Points on a hilly landscape, in no order, each with its height.
From any point a ball rolls to the lowest of the 2 points nearest to it. It stops when none of these is lower. Distance is the straight distance between rows; heights are no part of it.
feno h=400: [ -6 -11   3  -6   2  -8 -25  -4  17  -3 -13 -22   2   2  -3  26  -4  11
   4  -5 -17  31   7]
Nor h=447: [ -1  -1   6   4 -32   8  -7   3   1   5   6 -13  -8  -3   1  -9  -8  19
  -7  -5 -10  22  -4]
vip h=492: [  1 -17   9  -2 -25  -4  20   0  -1  14  -3  23  -6   8 -13 -12   7   1
 -10  16  15   7   7]
Doso h=739: [-11  25  -6  25   3  -6  16 -16   8 -10   4   9  -5  18  13   8  -4 -12
   5   7  -5 -10   0]
Lumed h=297: [  0   6 -18   2 -16  -4  -6   4   5  -2  -4 -34   1  -8  -2  17  -2   5
   1   4 -13  25  -2]
mev h=760: [  4  24  -2  18  -2   0   3 -16  -8 -17  12   8 -11  22   7  -3  12  -5
   4   0   5 -13  -9]
Vurop h=496: [  4 -12 -11   9  11 -10   4  18   1   1  13   2   5   6  -4  -4   6 -14
  12  17   9 -19   7]
veti h=396: [ -8 -11   0  -7  19 -16  -2  -4  17   0 -14  -5   0  -5  -7  17   8 -12
  -3  -1 -11  10  10]
dareg h=831: [  1 -20  -5  10  -7   3   4   6 -12   1  40   6 -15  13   3  -1  11   9
  -5   2  15 -16 -14]
forom h=183: [ 13   7  -1  13 -10  13  20 -17   2  -6   2  12 -11  10  -5  -3   9 -24
  14  12  14  -7 -16]
karug h=526: [  5   0  13  -7  13   4 -12   9   3  10  -1 -11 -14  -3  10   4   2   0
   1  -5  -1  12  -4]
Bug h=531: [ -2 -22  -7 -22  14 -19 -11  -7  15  -4  -6  -3   1 -11 -10   3   1   4
 -21  -3 -14   8   1]
Rer h=487: [  2  -2 -12  -7  11  -7 -20   3  -6  -4 -21  -3  -7  10  -9  10  12   6
   2 -20  14 -16  -1]
rezo h=561: [-10 -14  11   3  -6  -6  16   9  -5  20  -3  16   0   6   2  -9   2 -10
   1  18  25   1   7]
Tosi h=373: [  5   2  -7 -25  20 -16   1  15  -7   6  -7   1  -1  -8   8  -2   2  -4
  -5  -5   0  -8   2]
radu h=633: [ -1 -13  15  -7   4   3   0  18  -4  24  -8   1   6  -8  -1   1  -4  -3
   5   9  18   3  13]
nesa h=754: [ -8 -27  -2   8 -11   1  12 -16   4   3   8  11 -18  -4   2  -8  -1   2
 -11   3  -9  -8  -4]
Suru h=588: [ -4 -15   9 -18   1  -7   1  -9   4  -2  -8   4 -19 -13   2 -18  13  -6
 -19  -8  -1   4 -11]
vok h=663: [ 15   6  10 -11  -8  18   4  -1  -7  -3   2  -7   9 -19  -3   3 -22   2
  -3   5  -8  22  -8]
kota h=372: [ -7  -7  -4   0 -23  -4  -9   8   0   5   3 -14  -3   2   0   1  -3  23
  -1 -16  -5   1   2]
mepuv h=252: [-11  -7  -6   3  -7 -12 -13  -9  17  -4 -16 -12 -11   1  -9  14   4  -6
   1   1  -5  19   8]
ber h=249: [ 12  -5 -12 -12   0 -15  13  14  -9  -1   3  -3 -14  -2  13   8  -4 -11
  -6   3   9 -14  -4]
datu h=701: [ -2 -31  -4  -3  -9  -9  11   3   4  12  15  20  -9 -14  -1 -20  12 -11
  -8   9   3 -10  -3]
Deri h=365: [  2   6  -6 -14   3   3  -6 -10  -4   3 -11 -18   3  -6 -16   8  -4   7
  -7  -6  -9   7  -2]
luvel h=356: [ -4  14  -2   8  -7  17   0 -12  -6  -3  -5 -11  16   4   9  15  -8  11
  12  -9 -20   0  -4]
sadok h=416: [  1   7 -10  13  -7  -3 -14   5  -1   3  -2  -3 -10  12   1   7   9   7
  13 -13  11 -16   2]
furul h=729: [  8 -12  20  -2   9 -16  25   5  -2 -22  -7  16  -3 -10   4  -7   4 -19
  -3   4  -3  -2   2]
gop h=727: [  4 -25   1 -18   9  -8   2   9   8   6 -13   2  -5 -24   3   9   5 -26
   3   8  -1 -11   5]
budep h=632: [ -8 -22  -6 -24   4  -7   7 -15   2   4   3   5   5 -16 -10 -10 -13  10
 -28  -5 -19   0  -2]
derik h=807: [  9 -19   6  13 -15  12  17   2  -6  -1  23  17 -10  14   6   0   0  -2
  10  11  10  -9  -2]
Verib h=225: [  6  14  -1  -7 -11  11  -5 -12 -11 -11 -14 -10  -3  -7 -16   2   2 -12
  -1  -1   4   5   1]
Lako h=295: [  3  45   1  16  -4   5  12  -9   8  -2  -2  16  23   5  11 -14 -14   2
 -10   5   3   9   7]
zab h=695: [ -1  32 -18   6  22  -1 -12  -9  -2 -10 -11   4   9  14   5  13  -2  -9
   2   7   6 -16   3]
ziri h=600: [ 10   6  15   6 -15  19   7   2  -8  -9   3   4  13 -13 -11  -6  -9   6
   9   4  -5  10   3]
nuko h=306: [  2 -22   3 -20  -3  -3 -20  19   7   7  -4  -9   1 -24   3  -5 -11  12
 -14  -9  -1   0   2]
sibo h=445: [  8 -17 -10  12  14 -16  -4   3  -2 -16   5   0  -4  17   0   8   4 -14
  13   4  12 -21   2]
tamig h=399: [  3  12   7  16 -23  26 -15  -8 -15 -10  -5 -18   6   7   9  11  -1  16
  17  -2  -4   7 -11]
vefe h=713: [ -4   3  10 -15 -19  11   2  -2  10  14  12 -14  20  -3   4  -3 -22  24
  -8 -19 -23  15 -13]
Vel h=296: [  3  28 -20   6 -23  10  15   6  -4  -1  11  -2   4   1 -12  -4  -2   3
   1   7   0   8   1]
rokot h=303: [ -2  -2  -9   2  20 -10   5  -1   3  -6   0  -6   0  -2  -2  21  -9  -7
   9   4 -26   8  14]
rin h=230: [  0  19 -22   3   2  -8   0  -4  -1  -6   6 -18   2   3   2  18 -10   1
   7   7 -15  11   4]
Rol h=662: [  3  20 -12  -2  28   4   4  -7 -16  -2   1   1  20   6  -7   6  -3  -1
   3   7   0  -6   9]
Mur h=444: [  0 -29 -13 -16   2   6 -29   2  12  16   0  -2  -5 -19  -6  -3  -7  17
 -18  -4  -6 -10   6]
zegi h=450: [ 10  14   5 -15  21   2   8  15  -2   4   8  -2   2  -5   9  -7   2  -1
  -4  -1  -3   7  -2]
Kova h=488: [ -2  -7  16 -11   5 -11   6  -6 -13  -4  -5   8 -18   5  -3 -12  17  -8
  -9   3  17   5  -6]
tanag h=661: [ -1  -2  10 -18  10  -5   2  -8  -4  -2  10   2 -14  -3   5 -13   4  12
 -17 -14 -11   3 -14]
Rabob h=708: [  5 -22  16   2  10   1 -11  15  -2   3  -5  -4  -7  -3   0   7  -4 -12
  15  18  12   2  12]
tez h=832: [  7  15  12  19   7 -14   0   6  -3 -24  -9  13   1  16   3 -20   8 -11
   8  -1  19 -21   4]
kevib h=458: [ -1  23  -6   7  12  22 -11  -6 -13   2  12   4   6  12  12  11   2  11
  14  -3   4 -20  -7]
matem h=552: [  2  -1   8  22 -14   3   5   4  -2 -18   0  11   6  -3  -8  -7  -3   0
  17  -2  -9  -5   9]
vimu h=361: [ 12 -13  -5  -1   4  -9   3   4 -12 -11   8  -4 -24   9   9   6   0 -20
   7   2  16 -23 -11]
natu h=514: [ -3   9   6  16  -6  -4   9  22   7   0   1   6  18  -8 -11 -14  -5  -3
  15  -1  -1   5  19]
noto h=810: [ -4 -18  18   2  -2  13   7 -12   3   2  17   5 -17  -8  10  -2   4  -1
  -1  -6 -20  12 -10]
vopeg h=542: [-11 -13  -1  -3   9  13 -29  -5  10   5  11 -14   7  -6  -5   5  -2  25
 -13 -18 -25  16  -9]
Tudo h=620: [  6   5 -24 -15  22   0 -11   5 -18  -7   9   1   9   4  -7   8   2   8
   2  -2   5 -15  -3]
zarof h=654: [ 15   8   6  -7 -14  21 -11   4  -1   4 -11 -26  14 -15   0  11 -16  15
   8 -11 -15  18 -11]
pasi h=495: [ -6   0  -2   7  20  12   4  -5 -16  -1  16  12  -3  17   8   9   9   7
  11   0  10 -37  -7]
zam h=55: [  7  16  -3   6 -10  16   5 -10   1  -2 -13   4  -9   2  -2   3   4 -18
   9  11   6   0  -2]
Mes h=299: [-13  11  -3   3 -19   4   1   1   8   7 -13  -8   2  -3   5   9 -12   9
   4 -14 -10   0   4]
Kar h=237: [  2  35  -6   5 -11   7  18  -9  -6  -3   1  13  10   6  -7 -10  -5   5
  -7  -2   4  -6   3]
zuf h=685: [  2  22   7  -5 -17  17   3  10  -2  11   2 -24  23  -9   9   4 -20  16
   1 -17 -19  16 -21]
feb h=664: [ -2   2  10   1  -9  -4  27   3   8 -13  -3  11  -1 -12   4  -4  -3 -16
  -4   8  -8  10   9]
Vetu h=374: [  1  -8  -1  -7   6   6   3 -11 -17   1   5   9  -5   4  -8   0   1   0
  -4   6   6  -2  -2]
dofen h=772: [  5 -23  11   9 -10  15   5   4  -2   6   3   1 -15  -3   8   4  -4 -11
  16  12   8   1  -1]
Zoz h=657: [-17   8   5  -6  22 -25   9  -2  -2   5 -16  10   2  16   8  -4  15  -5
  -4   1  13 -15   2]
dedi h=693: [ -3 -13   4 -19   2  -2  -1 -15   8   8  12  -6  -2  -3  -1 -19  -5  19
 -34  -3 -10  14  -9]
nek h=554: [ -3  -9  13  -2 -21  -1   2   3   2   5  -7  -4   4 -14  -4 -11  -5   2
 -15   1   2  20  10]
kozo h=438: [  0 -18  -2 -24   4   2  -7  11  -4  10   3 -12  11  -6   5   6 -28  20
  -9  -3  -7   4   5]
gagit h=459: [-10 -22 -19  -7 -20   5 -12  -2   1  17   7  -7  -5 -12  -7   4  -6  19
 -10  -4   0  -2   7]
sur h=721: [ -9  10   9   5   9  -3  22  11   8   8   1  23   0  -6  11  -6   7 -15
   6  -5   1 -16   4]
zuboz h=599: [  6  -1  19  -2  -3  23 -18   7   1   9  -6 -21  -6  -8  18  15  -3   7
   7  -4 -15  23  -8]
lilok h=278: [  8 -11 -10   1   2   4  20 -16 -13  -7   7  11  -8   8  -6 -15  14  -9
   5   9  13 -11 -12]
goro h=634: [ -4 -42   4  -8   8 -10  -8   6  10  14  -3  19 -10 -18   0 -10  10 -17
  -3  12   5  -7  -2]
Kuvam h=852: [ 12  30  18  20  12   1   6   1  10 -11 -11  28   9   6  15 -23   6 -17
   5   6  19 -14   5]
rak h=393: [ -1   3   2  -5 -13 -12   8  -6   6  -8  -1 -22  -6 -10   8  10 -11  -2
 -10  -4 -24  28  -3]
bige h=485: [-3 27 -1 15  7 -7 -6 17 11 -3  0 -5 18  3 -2 -4 -1  8  6 -4  3 -2 15]
Tik h=607: [ -6   2   1  -3  15 -23  15 -10   6  -4 -13  11  -4   7   3  -7  22 -30
   4   8  11  -5  -6]
Lepu h=692: [ -5  20   0  -1  15 -13  14  18   5   7  -9  15   7   5  12  -8  10  -3
  -6   0  12 -18   8]
Fasu h=350: [ -2   6 -15  13  -7   1   1   8 -13   5  10 -10   2   6  -9   2   0   4
   6  15  11   3   6]
kezu h=559: [  4 -13 -14 -19  24   0 -23  -3 -14  -6  -8   5  -2   5 -10   9   9  13
  -8 -18   0 -13  -4]
kevu h=463: [-13   1   5 -15 -13   3   6 -20   7   4 -11 -13  17  -5 -21  -5 -13   9
 -12 -14 -13  10   2]
Vav h=720: [ -9  33 -14  22   9  -6  -9 -11   7  -7  -5   0  12  17  19  17 -10  -4
   7  11  -3  -1   8]
Nur h=489: [ -6  -7  -3  -5   6   1 -33   8  14  -4  -7 -12  12   2  -9  13  -3  24
  -1 -24 -21  17   2]
gegu h=530: [  1   1  -4  12  17  -6   2   9   9  13  13  14   1  14   0 -14  18 -27
  11  17  16 -10  -1]
sak h=564: [ -2  13 -15  12  18 -16   1  -8   9  -7  -3  11   0  13  -6  -5  18 -29
   5  13  14 -16   0]
mez h=455: [ -2  23 -15   3  -6   1 -20  11   2   8  -4 -11  10   8  -7   0  10  15
  12 -16  10  -8   4]
defo h=537: [ -4   2  17 -15 -22  -4  15   2   9   3 -12  -4  20 -12 -19 -12 -18  12
 -16 -15   0  18   5]
tesi h=430: [  1  24  -5  22 -10  24 -22  -5 -11 -10   8  -6  11  13   9  15   1  13
  16   1   7 -11  -2]
zeda h=784: [  1  19  21  12   2   7   4 -12 -10 -14   3   4 -14  16   5 -11  13   9
   0  -6   5   5 -12]
Ran h=415: [ -3 -12  -7  16 -29   4  12  -1  -2  12   6   7   0   6 -14  -3   5   5
   6  14  13   7  11]
div h=546: [ -4 -38  -5 -10  14   6 -24   3   9  16   5   9  -4 -14  -6  -4   6   1
  -5   5   4   0   1]
nitu h=793: [  9  -1  22  16  15 -14   1   2  -2 -21   3   9 -12   6   6  -7   5 -13
   6   1   3   0   4]

Call two points neighbours if one is among the 2 nearest of the other. Go from one point of each pair to the other, from neighbour to neighbour, staying as low as possible. Name the highest point that can't be avoided.
sadok / ber => vok
Mes / nuko => gagit
Kar / sadok => bige
mepuv / rin => veti

Where does a ball stop that starts at each point below?
zeda => sadok
Tik => ber
noto => zam
derik => Kar
vok => sadok
